Each row is a point on a tangle of strands that fork, close into loops and nearly touch. The rows are in no order.
Two points are linked if the straight distance between their rows is under 76.
ker: [ 17.4  18.2   4.7 -25.3 -12.4 -33.9  18.1  -3.6 -25.7  13.3 -18.1  42.5
 -28.6  13.0  53.1 -41.1  -5.6 -15.6   4.2  -3.1   8.7  22.2]
mam: [-37.9 -38.0  18.7 -14.6 -17.8   5.4  10.6 -25.6  47.4 -33.7 -35.0 -25.5
  31.2  -5.8   9.7 -62.4  12.6 -27.2   6.1  -4.6  -0.8  33.2]
San: [-18.6  13.7 -35.7 -12.7  48.6 -20.0  57.3  26.6 -23.4 -10.9   3.2  -5.2
 -11.8  -4.0 -11.5  -1.4  11.0 -33.5  26.0  10.4  -9.8 -27.5]
boli: [ -8.0   2.0 -30.7 -19.3  38.9 -18.3  -6.8  18.7 -22.0  -6.2   8.3  22.1
 -68.8   9.1  13.0 -11.6  -3.5 -35.1  44.5   0.3 -39.2 -23.9]
Suf: [  9.8  18.8  43.6  20.9  -1.2  14.1 -14.6  -8.7   0.9 -23.7  37.5 -25.4
  45.3  -5.0 -43.4  33.4   5.3   0.7   8.2 -13.6   9.2  -4.3]
vef: [  9.2 -59.2  26.3  13.0  -6.8  -2.7  -7.2  29.4  19.5 -23.4  11.3 -27.6
  35.1 -16.2 -37.4  -2.3 -12.7   5.4  -3.5  24.2  25.4  11.6]
Penul: [ -4.3   3.9  46.0  20.8   4.3  11.8 -11.8 -38.5  12.6 -12.7  25.4 -12.7
  10.0 -20.2 -15.7  -1.7 -20.9   1.4  14.4 -43.8  13.1   8.6]
Mepe: [ 29.3  20.5 -39.7  11.0   4.3  -8.6  10.7  11.4 -35.7  31.3  -1.6  14.1
   1.4  -0.2  18.8  29.9  19.2  13.7   4.6  28.6  -6.7 -18.0]
fada: [ 38.6  -5.6   6.3  32.6 -17.4   5.5  -3.9 -13.0 -12.1   8.9 -20.1   8.7
 -26.7  -5.9  19.8  -5.9  14.6  -0.5   0.5  18.1  -9.2 -10.2]
kipuv: [ -8.2  12.9 -35.2   2.7  57.2 -11.9  66.5  42.6 -15.9 -10.3  -9.8 -10.9
   0.9 -19.6 -43.4   1.3  -1.3 -21.4  21.4  21.5   6.5 -47.3]
Fil: [ 22.2   1.2   6.9  12.8   5.6 -26.8  44.5 -20.3 -19.2  20.2 -19.8 -11.0
   7.5 -11.4   1.3  -8.5 -38.7   7.0  20.3 -15.1  30.6  -9.4]
Bevug: [ 26.0 -26.0  33.3  10.3 -45.6  18.4 -22.3 -44.5  29.1  16.5   4.6 -19.9
  41.8   5.8  -3.4 -28.4  -6.3  23.5 -11.0 -32.7  38.6  22.2]
leb: [-25.4 -42.3  11.4 -20.3 -11.7 -18.4  -2.9  -3.3   7.4 -14.0  21.8 -17.2
  40.5 -12.9 -20.7   6.9  -0.1   5.3 -42.4  32.3 -16.4   7.0]
fug: [ 33.2  48.0 -30.4  12.3   8.2 -17.3 -15.8  -5.8   2.2  20.1  -7.4  45.8
 -43.3   8.0  27.9 -25.4 -10.7  13.7  40.1 -32.5 -13.6  -5.6]
nisit: [-11.0  15.2   5.8   9.8   5.6  17.5 -31.7   4.8 -17.3  20.7  49.5   7.2
  30.8   2.6  -0.5  41.0  34.9  23.9 -29.9  -8.5 -19.6 -15.0]
talo: [  5.8  20.5 -38.6   7.9  14.5 -15.0  36.6  46.4 -41.9  11.6 -27.9  16.0
  33.0 -23.8 -23.1  14.7 -12.8  10.1  28.3  47.3  -6.7 -69.7]
vul: [ -8.0 -55.0  23.6 -13.0 -20.1   4.5  -6.0 -16.9  41.8  -2.7  13.4 -33.2
  51.8 -17.8 -19.5 -31.6 -17.7  -2.3 -13.4   0.0  21.5  32.2]
Kup: [ 26.8  -4.8   2.7  17.5  16.9 -24.7  37.5 -14.8  -8.5   7.3 -29.3  -0.6
 -41.5 -21.1  13.1 -33.5 -23.0 -15.6  14.0  -5.1 -14.3 -13.5]
biguk: [-40.1  -6.3  21.4  -1.8 -25.4  34.7 -29.5 -37.4  33.6 -12.8  19.9 -42.3
  50.1   8.0 -34.6  13.6   4.9  23.7 -42.4  20.5  -3.5  10.8]
kiv: [ 39.1  17.5 -16.3  -2.5  -4.4 -28.4  31.7  -8.4 -21.8  16.8 -22.7 -14.5
  59.3   3.9 -14.2  35.1  -8.2  15.8 -33.3  37.6  16.6 -31.1]
Saza: [-17.2   6.5  15.6  16.7   5.0  -0.6 -32.7  16.5  -9.0 -22.9  39.1 -17.1
   5.2  -7.0 -30.7  47.7  15.3   3.8 -29.8  27.1 -51.3 -26.8]
Vuf: [  2.1  -7.9  20.4  -6.5  -7.8 -17.9 -24.3 -38.7  35.0   4.9   6.0   2.8
  12.9   9.2  25.6 -12.0 -11.5   3.9 -54.4 -35.1 -15.1  47.0]
pasa: [ -7.9 -10.7  49.3 -10.7 -20.5 -20.4 -26.5 -30.6  15.5  -5.7 -19.5  27.5
   1.3  -0.2  15.6 -27.8 -12.8  12.5 -25.4 -52.3 -20.1  37.1]
fos: [ 18.1  20.2 -45.4  11.3  10.0  -4.6  17.2  45.3 -45.6  34.6 -28.6  18.7
  25.0 -13.2  12.7  13.8 -22.3   2.4  11.6  55.2  20.7 -42.7]
mevos: [ 15.7  -1.0  22.0  10.5 -17.2   0.4  23.4 -28.2  38.0  -2.8 -13.6 -17.2
 -12.2  -2.4  -2.5 -14.7 -13.0  15.3   1.5 -25.2  33.5  18.3]
Fop: [-20.0   5.7  -9.8 -44.7  -5.8  -0.7 -37.3  -7.7  -6.5   1.2 -24.3  11.8
 -59.0  37.9  17.5   0.5  -4.6 -17.8  -1.1 -37.2 -13.8  38.0]
rufeb: [-39.2 -23.7  18.8  -8.8  11.6  -3.4   2.0  19.7   2.2 -27.9  28.4 -27.2
  12.9 -16.3 -21.2  15.2  -4.9 -16.8 -16.1  31.3 -30.5   6.7]
pok: [ -0.7  15.6 -39.7  -5.2  35.8 -25.6   4.6  24.7 -21.1   3.2  20.9  32.5
 -23.9   4.3   1.6  17.7   7.0 -21.5  44.9  18.7 -32.4 -20.7]
pup: [  3.7  22.9 -22.2  -1.8   1.8 -35.0  28.7  54.6 -53.1   3.6 -52.3  26.9
  30.5  -5.6 -16.6   9.9   4.7  26.0   1.0  52.6  -3.2 -63.2]
Pud: [-20.3   3.0 -13.7  -6.2  41.9  -4.8  -8.0  49.2  -3.2 -37.2  31.7   6.5
 -13.1  10.1 -21.1  22.7  26.3 -19.2  12.6  20.2 -56.8 -22.3]
Gosik: [ 32.4  -9.4  -5.3  40.9 -24.9  25.0 -10.2  -4.6 -13.3  36.6   0.5 -22.1
   9.0 -19.9 -20.5  21.6   9.3  34.5 -20.1   0.7  24.4 -24.6]
pero: [  6.3  12.1  14.9   2.9  12.5 -26.2  45.1  -2.1   0.1 -20.7  -4.9 -29.4
   4.3  -3.6 -16.3  15.7  11.1  -9.2   8.3  -2.1  21.1   4.0]
libu: [  2.9  40.1 -23.2  -6.2  10.4  -9.1  23.1  28.1 -15.9  10.1  -8.5  38.0
 -14.8  15.7  36.9  -0.1   6.9 -12.7  47.5   4.9  23.8   5.9]
musib: [ 22.9  33.8 -64.8  -0.1  37.4  -2.0  21.9  56.9 -32.4  11.5 -26.5  19.7
   3.0  -5.1  38.2 -19.0 -22.4 -32.7  43.5  48.5  -6.0 -44.6]
Kupi: [ 21.8  37.0 -45.2  -7.0  33.7  -2.0  16.3  46.9   2.0  13.0  -8.0  27.5
  -0.9   3.0  13.7   0.0 -15.4  -4.3  37.9   6.6  26.3   8.8]
pof: [-38.9  13.9  26.7   7.2  -7.0  32.7 -32.9 -37.0   7.8 -45.5   7.5 -30.5
  -6.6  17.9  -1.3  11.1  -4.1 -25.9 -11.5 -22.6 -41.0  13.7]
Vazas: [ 12.5   1.7   5.5  -2.4  40.3 -18.3  61.9  12.0   1.8 -21.0 -19.3  -6.4
 -27.2   2.6   8.2 -50.8  18.6 -42.4  14.7 -11.8  14.3   6.1]
mot: [  4.7  16.7  31.0   7.7 -10.5  17.5 -17.9  -2.3 -10.4  16.2  48.3 -15.3
  61.6   6.7 -17.7  33.6  25.2  19.3 -63.0  -8.0  -3.3  -3.6]
vativ: [ 11.6  14.7 -17.2   2.2   3.6   0.6   5.4 -34.0   1.5  28.6   0.6 -15.4
  -6.1   2.4   5.2  24.9  -8.9   8.2 -46.7  -3.1  -0.5   6.5]
kez: [  9.8  26.8  34.2  -9.7 -15.8  -0.7  10.1  -6.4 -14.9  -9.6  -8.1 -30.3
  52.1   0.5 -62.9  45.1  15.8  38.2 -44.3  33.8   3.4 -31.0]
posum: [-35.5   6.8  -5.5  27.0  -9.7  48.1 -46.2   8.5  14.9 -18.6  15.2   0.2
 -24.1  -4.4 -14.2  14.8  20.9  14.8  27.4  -0.4 -20.0 -22.6]
tisut: [ 19.4  16.5   5.4  33.9   1.9  19.9 -33.7  -1.1  -1.3  20.3  48.9  14.4
  17.7 -14.7  -2.1  11.1  10.0  29.1  24.7 -40.7   0.6  -3.7]
Koza: [-55.5  10.9  16.9  -7.1  -9.8  31.7 -33.0 -11.2  27.4 -56.9 -14.9 -24.8
 -29.0  28.9   0.4 -11.2  -9.1 -23.9   5.3 -32.8 -28.4  21.2]
Mazi: [-26.0 -37.7   6.2 -32.3 -36.6   2.4   9.4 -10.0  35.0   5.6  -6.1  -6.8
  28.2  -0.7   3.2 -17.6  25.3  -3.4 -10.8  47.0   2.7  10.5]
Guk: [ 30.3 -14.6  36.7  27.2  -2.6   0.9  -1.9   6.6   1.8 -31.2  16.3 -36.5
  47.8   5.8 -36.9  33.5  13.4   1.8 -15.2   7.5   7.2   0.5]
vos: [ 15.4 -30.4  57.5  10.4 -20.6 -16.8 -29.5 -29.8  17.6 -16.3 -16.6  -2.7
  10.1  -9.0  14.1 -37.2 -26.5   9.7 -15.2 -57.3  -6.0  20.4]
zopu: [ 40.4   7.9 -13.0  -6.6 -23.2 -17.7  25.8 -22.4 -20.3  46.8 -13.6  12.7
  27.0   6.3  44.4 -16.0 -22.1   8.0 -36.5  -1.7  31.5  16.3]
gofal: [ 13.1 -16.7  17.3   0.5 -13.0 -24.4   7.7 -17.6   2.5   7.6  19.7   4.5
  18.5  -1.7  12.6  11.6  -1.9   8.1  -1.9 -12.6  28.0  38.9]
mip: [ 22.6  -0.7 -13.3   3.9  18.5 -10.3  28.1  51.1   0.8   2.3  -6.5  12.0
   1.6  -6.6   3.8   7.7  -1.3  -1.0  16.2  20.1  32.6  15.2]
damup: [ -0.8 -20.6  11.4   3.1 -28.7  12.9 -21.6  -8.3   6.6  19.9  -4.6  21.2
 -13.5 -20.2  36.3 -30.0  -6.9  20.0  -4.1 -16.4  11.4  14.9]
murit: [  7.3 -12.6  -2.4   1.6 -20.9  18.3   5.0   3.5  -8.5  38.4  -3.6  -9.6
  33.5 -12.5 -25.5  21.0  16.0  48.9 -28.2  25.5  33.2 -33.4]
bar: [-15.7 -13.7  -2.8  -9.0 -30.2  22.7  -3.9   5.7   5.3  27.7   2.5   3.3
  -5.1  -9.5  19.1   2.3   7.5  24.1   7.0   9.9  22.8   3.6]
zirer: [  9.5  19.7 -32.6  -8.9  -7.7 -18.7  35.2   1.1 -26.4  57.2 -19.5  28.3
  21.4  -8.1  39.5  -4.9 -23.2   0.9  -7.2  12.2  39.7   4.9]
zom: [  9.9  18.0  10.2 -41.3 -10.3 -24.9 -10.8  13.8  -6.9  -2.2 -24.8  52.7
 -40.9  26.2  34.7 -36.9   1.9 -21.9  12.3 -14.1   2.7  35.7]
dul: [ 24.8   4.1  -2.7  22.2  28.3 -13.5  30.7  -0.6  -7.9 -13.6 -19.9   6.1
 -56.2 -12.5  14.3 -31.6  10.0 -24.0  42.8  -4.7 -16.9 -28.1]
sepi: [-27.4 -20.0   5.2  -5.1 -17.5   9.1  28.1 -11.0   0.2   5.5  -0.3 -14.8
  -0.1 -15.6 -12.3   5.0   1.7  14.6   2.9  17.9  20.1 -11.4]
zedo: [ 33.0  -0.4 -19.9   4.7  18.5 -17.7  15.2  -0.3 -11.2  11.6 -22.3  18.8
 -50.8  -7.9  20.0 -26.2 -37.6  -3.5  -7.3  -8.4   3.7  -1.1]
podi: [ 50.3 -13.9 -13.1  -2.3 -21.4  -9.8  14.1 -29.7  -9.1  34.0   1.7  -4.8
  34.8   7.9  10.6   8.4  -9.2  16.1 -37.6  16.3  28.7  13.5]
dav: [ -5.1  25.5   6.0  20.7  11.7  13.9 -28.3   8.6 -13.0  13.7  45.5  15.1
   8.3 -17.2 -15.1  33.4   6.4  27.7   5.1 -14.3 -13.3 -19.5]
dabo: [-11.2  10.0  10.5   4.1   0.6  14.8 -18.7   1.1 -13.4  -4.0  36.7 -26.7
  15.0  -4.5 -45.8  36.9   4.9  23.2 -54.3  22.9 -19.5 -27.4]
Sifu: [ -6.8 -22.4 -11.6  -1.4   5.7  -2.4  -8.7  20.8 -13.1 -12.5   4.9  15.7
 -64.7   8.0  25.1 -15.3   7.8 -34.9  15.7   9.8 -42.8  -9.3]
Peke: [  1.4  49.6 -73.8 -26.3   9.8   5.3 -10.4  40.5 -32.6  40.4  -0.6  34.1
  -8.7  22.0   4.8  47.0  15.1   3.4   8.9  22.1 -14.4 -25.3]
vevek: [  0.6 -22.0   7.1   4.5 -20.6 -11.3  48.9 -31.3  -9.2  33.6  -4.6 -17.4
 -11.9 -22.6  -7.3   3.3 -21.2  -1.2  16.5  11.9  23.6 -14.4]
degad: [-30.3 -13.8  10.0  -9.5  -0.9   7.4   2.8  10.9  40.7 -44.9   1.0 -30.0
  13.6   7.4  -3.7  -2.3   6.7  -7.2 -13.4   0.5   1.7  40.5]
dod: [ -3.0 -12.1  17.2  33.7   2.6  33.7 -21.4  15.6  27.4 -30.8  16.9 -18.8
   3.8 -13.4 -21.2  -2.1  -5.2  22.6  24.4  -8.6  17.9  13.6]
bor: [ -5.9 -49.2  30.9  -0.6 -15.3  -1.2 -20.2  10.3  25.3 -27.2  25.8 -31.8
  64.0  -5.9 -44.0  -0.5  -5.4   5.5 -33.7  35.4  -0.8  -5.9]
rad: [ 12.5  21.3 -49.4 -10.3  29.5 -20.0 -29.4   8.6 -21.3  29.3  22.3  36.3
 -37.3   0.6  11.0   8.2 -21.6 -13.6  12.6 -23.4 -20.6   1.2]
vetal: [ 16.3 -56.9  16.8 -21.7 -33.3  -5.1   3.8 -31.6  45.1   3.8 -13.7 -23.3
  42.1  -5.7 -26.2 -46.5 -12.4 -11.5  11.4   5.8  17.1  20.8]
Zoze: [ 11.2  12.6 -12.9  12.7  -7.0  23.5  -9.1 -38.5 -13.6  40.1  22.1 -23.0
  -4.5 -13.4  -0.8  11.5  -8.6  13.2 -51.3 -27.4  12.1 -14.0]
Bulu: [-13.4  -4.7  23.3  -5.3  -5.5 -13.8 -16.6   5.1  24.2 -28.0 -12.6  13.0
 -11.3   9.3  16.2 -20.2  -6.2  -0.6  -5.2 -39.1   2.1  43.5]
pomu: [  2.6  16.2  -4.4   6.9   2.4  10.6  -1.9 -23.0  -2.7  -1.3  19.2 -19.0
   7.6   3.5 -19.2  40.5  -5.4  10.0 -45.8  18.0 -16.4  -3.3]
bepoz: [ 33.6   5.1  18.9  31.8   5.3 -21.4  22.3  19.2   5.5 -25.5   4.7 -22.4
  29.2   1.0 -34.7  30.3  18.2  -3.2  20.5  12.5  18.5  -7.5]
niva: [-36.6   1.6  16.0 -15.5  -1.6  11.2 -20.8 -14.3  20.4 -45.6 -33.7  -6.0
 -51.4  27.6  10.3 -21.4  11.6 -25.3  14.8 -42.3 -19.5  17.1]
venu: [ 36.5  28.3 -34.2  15.1  39.0 -20.9  11.1  -5.7  -4.4  -5.6 -36.7  24.6
 -72.3   2.5  11.8 -38.8 -19.2 -11.4  39.8 -13.6 -28.1 -36.1]
bisol: [ -9.0   4.2  23.7 -18.4  -1.7 -10.5   6.2 -15.0  -8.7  20.4  42.9 -15.8
  69.9  -2.3 -36.9  32.4   9.5  17.9 -41.7  -2.7  18.2   3.7]
vasuk: [-11.0  -7.1 -41.3 -27.5  57.0 -11.1  61.2  24.7 -25.0  -0.2 -11.6  -5.3
 -58.1  -2.5   4.4 -23.6  10.2 -49.1  21.1   7.7 -11.8 -31.8]
Gos: [ 22.3  -5.7  10.5  21.3 -10.4   2.4   1.3 -24.4  13.0 -14.5 -14.0  -5.2
 -26.5  12.4  23.5  -2.7  10.8  -7.8  -6.5   1.1 -15.6  16.7]
difu: [-24.4 -45.7  18.4   2.1 -22.0   8.7  -2.1 -33.8  48.1 -29.1 -32.8 -30.1
   1.5  -0.7   3.3 -42.9 -13.9  -2.2  -9.9  -8.2  -2.7  11.4]
kuguf: [-31.5  -6.1  16.3  10.2  14.4  21.7  -0.3   4.9  23.7 -49.9 -10.5 -40.4
  -2.1  11.7 -13.3  -3.5  23.6 -10.6 -11.3  10.6  -9.3   7.6]
Fam: [-20.5  11.8 -33.7 -24.1  36.1  -5.0  -5.2  29.2 -19.0 -26.8  16.6   5.2
 -25.1  23.7 -38.2  28.8  37.8 -29.8  38.7  27.8 -59.7 -45.4]
nurun: [ 20.6  -8.6   9.4   7.8  28.3 -14.0  62.9  -2.8   6.9 -21.8  -9.9 -33.6
   2.1  -5.0  -8.1 -22.7   4.3 -34.7  22.5  -4.7  24.2   2.5]
Luza: [ -6.1 -10.5  -4.9 -24.0 -21.6  -7.1  -8.3 -39.9  22.9  16.6  -6.8   4.5
   4.5  17.9  26.0  -6.7   1.0  -0.2 -40.0  -4.4  -5.3  45.5]
kag: [  4.9  14.1 -12.6 -12.4 -15.7 -34.4  12.9  42.5 -58.1  22.4 -19.9  30.9
  46.0  -1.3 -14.6  20.7  18.6  20.7 -26.0  47.2   6.0 -51.1]
Kovad: [ 12.5  15.0  20.3   7.7   2.4  -2.4   7.3  -8.7   6.2   8.5  -8.8  13.2
 -31.0 -10.9   3.3  -1.3 -11.3  10.7  12.9 -34.1  21.0  12.9]
gep: [  7.9 -44.2  13.7 -27.5 -34.2  -2.1  16.6 -17.9  34.2  17.2 -11.9  -3.1
  33.1 -12.3   2.5 -40.6   5.4  -2.2  10.2  40.9  29.5  20.4]
resev: [  4.2  -4.7 -10.6 -25.4 -16.8   5.5   7.6 -23.3  22.5 -13.0 -17.8  -8.2
 -18.0  24.2  19.5  -2.7  17.0 -12.1 -25.4  10.4  -6.2  39.3]
donup: [ 16.9  15.9 -30.6   0.2  -5.5  -9.4  30.4  22.6 -46.6  42.2 -26.6  25.3
  15.3 -16.8  46.2  -3.5 -31.3 -16.0  17.0  35.4  37.3 -21.4]
refum: [-18.6 -65.1  30.9  -6.4  -8.8   0.1  30.8 -25.6  32.9 -29.0 -12.7 -26.0
  35.8 -14.9  -9.9 -45.6  22.7 -28.6   6.7  20.2  -2.0  14.8]
gepag: [  6.3 -30.3 -14.7   3.3 -40.3  11.3  15.6   4.1 -14.0  44.9   2.0   8.7
  12.3 -10.2   4.3  -0.5  17.6  36.9 -18.7  29.1  40.5  -0.5]
dabik: [ -8.7  23.5  30.0 -13.9   4.5 -15.1  -4.5  -2.0  -1.6  -5.1 -25.0  39.2
 -50.7  20.3   8.8 -25.3   6.8   3.4  44.8 -39.7 -23.5   2.0]
poki: [-49.0 -30.1  27.2  23.4  -8.4  16.8 -25.6 -23.1  29.3 -43.3 -15.6 -24.6
   7.8 -14.6   8.8 -26.8  -7.3  -0.3   6.3 -11.1  -2.3  12.3]
gono: [-37.7   1.8   0.4   6.2   2.4  34.5 -30.0  -9.5  -5.7 -23.0  11.8  -8.3
 -31.7  -7.9   0.7  28.2  16.3  -6.8  33.3  -1.7 -35.6  -5.5]
Dala: [ 14.1  35.2   5.0   0.7  11.5  -2.5  -6.8 -13.0   0.8  -1.4 -14.6  32.7
 -47.9   3.0  11.6  -6.0  -7.1  12.1  31.8 -42.4 -10.9 -12.0]
rov: [ 18.1 -30.4  10.7   9.7  12.0  -6.6   7.5  45.1   9.3  -2.7  13.6  -6.7
  19.7 -10.3 -18.6  -9.0  -3.5  -2.7  13.5  17.9  32.0  14.3]
lolev: [-29.3   6.7  21.1   6.5 -12.9  53.7 -20.2 -25.6  21.7 -23.8  14.4 -41.3
  13.3   6.1 -31.5  19.1  -3.4  12.0 -30.7   6.9  -0.8  -5.3]
Forez: [-19.7  -0.2 -16.5  -9.4   9.4  23.1 -41.1  13.2   6.1  -5.0  31.5   3.4
  -7.9  10.9   8.2  36.2   5.0  -0.3 -26.5  -6.1 -25.2  19.3]
vefu: [-13.2  10.5  21.0  22.9  -3.3  44.8 -32.7  -3.3  -1.1 -23.2  28.4 -35.4
   8.2 -12.2 -43.9  22.5   3.5  22.4 -29.4  17.9  -2.5 -27.5]
dasi: [  6.4  22.3 -26.2  -5.7  -3.4  -6.1   8.6  22.6 -37.5  12.5  -7.3  15.1
  17.8   9.3 -11.2  45.5  17.9  19.9 -14.2  44.9   1.6 -30.7]
kopa: [ -9.9  -9.7 -11.2 -26.0  45.3 -20.1  48.9  16.2 -17.0  -8.7  -9.5  11.8
 -40.1  -1.0  22.0 -48.6  16.2 -58.1  21.9  -3.0  -4.3  -4.6]
fovat: [ -2.1  -4.6  14.2  -2.6  -8.7  -3.4  13.4 -26.7  -5.9  18.7  32.3  -8.7
  38.5  -8.7 -15.4  15.6 -10.9  18.3 -18.7 -15.3  26.8  11.0]
samep: [-59.7   6.7  21.2   0.6 -11.9  31.2 -37.5 -26.3   4.5 -39.4  22.4 -24.8
  17.1  22.6   3.8  34.1  12.8 -11.9 -17.5   5.6 -29.9  20.4]
Nutam: [-21.5  22.4 -11.3  -5.2   2.1  -0.7  -0.7  28.0 -12.7  16.8   8.2  35.3
 -25.2   0.0  16.7   9.2  14.9   2.8  40.3 -14.7  16.6  15.8]
Giv: [  1.2   9.8  65.8  27.2  -6.8   0.4 -30.3 -27.9  12.7 -19.0  -2.9   0.2
   3.1 -14.2  -2.2 -21.1 -33.7  16.7   5.5 -59.8 -15.6   5.1]
ribu: [ 20.3  30.6  10.9   0.1  -1.1 -13.1  43.5  -8.1 -19.2   9.0  -1.0 -21.8
  45.2   4.4 -45.1  44.3   8.8  16.6 -24.6  31.4  23.4 -18.2]
fudi: [-43.1 -27.8  33.7  14.0  -9.9   9.3  -5.0  -7.7  25.3 -31.6 -14.0   1.9
 -21.0  -6.9  19.9 -50.4   1.6  -7.9  29.4 -30.6  -9.0   6.7]
sotud: [-24.3  18.8  16.2  23.2  10.2  34.0  -7.5   5.4  29.1 -48.4  14.8 -22.9
 -13.8  -2.6 -18.7   2.1   2.2   1.7  10.7 -13.4  10.0   0.8]
boku: [  2.0  52.5 -62.0 -23.0   6.7   5.3 -10.2  13.8 -31.4  40.6   0.0  42.4
 -25.7  34.7  11.9  32.9  18.3  -2.3  41.4   8.2  -3.5   1.3]
Sikav: [ 18.2  -2.3  23.4  44.1   0.4  30.1 -41.2   2.9  17.1  -5.0  25.0  -8.7
  20.1 -10.3 -15.4  14.8   0.2  32.7  -2.6 -33.9  15.1   6.4]
Bapa: [ 19.7  30.0 -58.2  -1.3  36.6 -11.0  13.4  50.6 -19.9  10.0 -11.3  32.4
 -21.3   6.7  13.7   2.5   5.8 -24.5  45.5  43.9 -21.2 -34.0]
vodel: [ 27.7  42.6 -61.4  -1.9  36.0  -8.4 -24.6  18.8  -7.6  30.1  15.3  52.1
 -27.6  18.0  26.4  -1.6 -18.3   4.8  35.3 -26.5  -6.7  -0.4]
futud: [ 42.9   6.7 -41.4  20.4  11.6  -3.8   2.4  24.1  -9.1  28.4 -13.2  20.8
 -26.2 -14.6  27.1 -14.0 -35.7  -0.3   7.9   7.2  10.4  -7.0]
nopez: [-35.3 -14.0 -14.6 -11.2  -8.1  23.5 -17.3  -6.5  -6.4 -21.9   0.5  -0.7
 -55.2  13.7  12.8   6.6  19.6 -24.9  17.8  -5.4 -35.9  -7.2]
vudan: [-30.8  -4.6  50.0   1.1  -3.8  -6.3 -14.1   5.7   5.9 -18.7 -22.9  27.1
 -34.3  -7.2  23.7 -47.8  -8.5   8.7  45.8 -51.4 -16.1   2.1]
Votud: [-22.1  -8.6  -2.3   7.0  19.8  -7.2 -13.7  25.4  -9.5 -30.8  30.9  -5.5
 -14.0  -9.1 -25.5  27.5   4.8 -17.7 -10.3  27.0 -42.7 -16.5]
Bazez: [ 46.0   8.1 -16.4  28.2  -5.1   3.7 -17.9  -1.6 -19.8  18.9  11.2  15.3
  -6.6  -8.9  27.0  16.8  17.2  11.8  -5.1  10.4 -18.1 -13.0]
danap: [ -5.2  31.3 -38.4 -11.8  -0.6  11.7 -25.7  12.2 -21.6  40.0  14.3  40.9
 -37.2  19.0  14.8   3.7  22.4   8.4  52.6  -2.2  -3.0 -11.1]
Nanu: [ 26.4 -14.0  18.4  15.0 -28.9  12.9  -7.2 -19.2  32.0   8.3 -17.3 -17.4
  19.3   2.4 -10.6   8.3  -3.3  30.8 -15.8 -28.4  41.8  19.5]
Mep: [-10.3  -0.7  -8.5   4.8  30.0 -26.3  55.1  38.7 -31.7  -0.6 -10.1  -5.0
  24.9 -25.0 -43.2  10.9  -7.5   6.3  18.5  34.5  12.0 -64.0]
fetis: [ 23.2 -38.8  17.0   8.0 -38.0  11.5 -28.4 -49.4  25.8  22.2  16.2  -7.4
  48.4 -11.2   8.7 -21.3  -1.6  12.8 -42.5 -26.8  11.2  27.4]
kesim: [ 30.5   0.6  -5.9 -16.2 -15.4 -22.4  16.1 -25.2  -1.0  31.0 -28.5  33.7
 -19.6   7.4  51.0 -15.9 -21.3   2.6 -20.6  -8.9  19.9  31.5]
Nali: [-37.2 -14.5  -2.4  -6.8  -6.4  31.0 -35.2   8.8  37.3 -16.8  19.1 -10.8
   7.4  14.7  11.9   4.2   4.3   0.6 -32.4  -8.8  -6.0  35.3]
Dipa: [-29.7  -8.3   0.8 -40.0 -16.2  -1.5 -12.6 -27.2  11.2 -20.4 -34.8  -4.1
 -48.3  40.2  18.4 -12.4  11.1 -21.6 -15.1 -43.6 -16.9  37.5]
Ranoz: [-30.8 -35.9  26.4   8.3 -26.1  23.8 -31.0 -16.5  36.8 -17.2  12.7 -34.1
  55.3 -12.8 -29.0  -6.0 -17.8  -0.6 -27.1  18.9   4.9  10.0]
rezim: [ 28.9 -36.7   5.9   1.1 -34.2  10.8 -29.9 -18.5   9.4  36.4   3.0   4.3
   8.2 -10.7  27.5 -30.7  -1.6  17.2 -38.2  -4.1  22.9  17.5]
rofi: [-23.8  17.6 -30.6 -47.9  14.2   7.6 -42.4   3.5 -15.6   7.3   0.0  15.8
 -54.1  38.7   5.7  18.1  -6.0 -19.9  22.1 -52.2 -19.1  24.2]
Sepif: [ -8.7  -1.2  29.2 -23.8  -6.8 -18.0  -3.8  23.8  20.7 -17.3 -17.3  37.0
 -16.4  14.8  37.2 -33.5  10.7 -16.4   8.7 -26.8  -2.6  56.2]
kamek: [-17.1  19.4 -28.6 -21.4  26.4  -2.1 -28.2   2.7  -4.9  11.4  28.9  14.7
 -48.6  16.5   2.4  22.7 -23.9  -6.5  -0.9 -39.0 -24.1  10.6]
sisu: [ 35.4 -12.9 -14.9  -4.1   2.6 -26.5  26.2  -6.5 -10.2  33.2  -8.9 -13.6
  45.2  -2.3   0.6  14.2 -26.5  -2.8 -18.5  23.3  27.9  -9.2]

A fork is a point with three links, a tip a point with one. Leave the first point through the second and follow the links. Name the first fork or tip that comes.
Mep / kipuv: Suf
fovat / bisol: Forez
Suf / Guk: talo
Forez / Nali: gofal
bor / vef: Peke
Peke / boku: bor
samep / pof: Dala

A piece is all that can be reached along the links. How many separate loops has the piece of each point below (a circle has one, a figure eight two, a Y none), and how many tips (points with one link)?
Bazez: loops 1, tips 3
Votud: loops 1, tips 4
zedo: loops 0, tips 2
Kovad: loops 0, tips 4
gono: loops 0, tips 2
nisit: loops 0, tips 2

How many points has the smallest loop of links through each point below? Write 0 if it is on no loop.
zopu: 21
vefu: 10
fudi: 0
pomu: 0

Name the points in between on the shortest way along the links from the first point to the second, in order.
murit / Dipa: gepag > bar > damup > rezim > fetis > Bevug > Nanu > mevos > Kovad > Dala > fug > vodel > rad > kamek > rofi > Fop
fada / sisu: Bazez > Mepe > dasi > kag > pup > talo > fos > donup > zirer > zopu > podi
Vazas / dasi: kopa > vasuk > San > kipuv > Mep > talo > pup > kag
resev / sisu: Luza > Vuf > pasa > Bulu > Sepif > zom > ker > kesim > zopu > podi
vef / Peke: rov > mip > Kupi > libu > Nutam > danap > boku
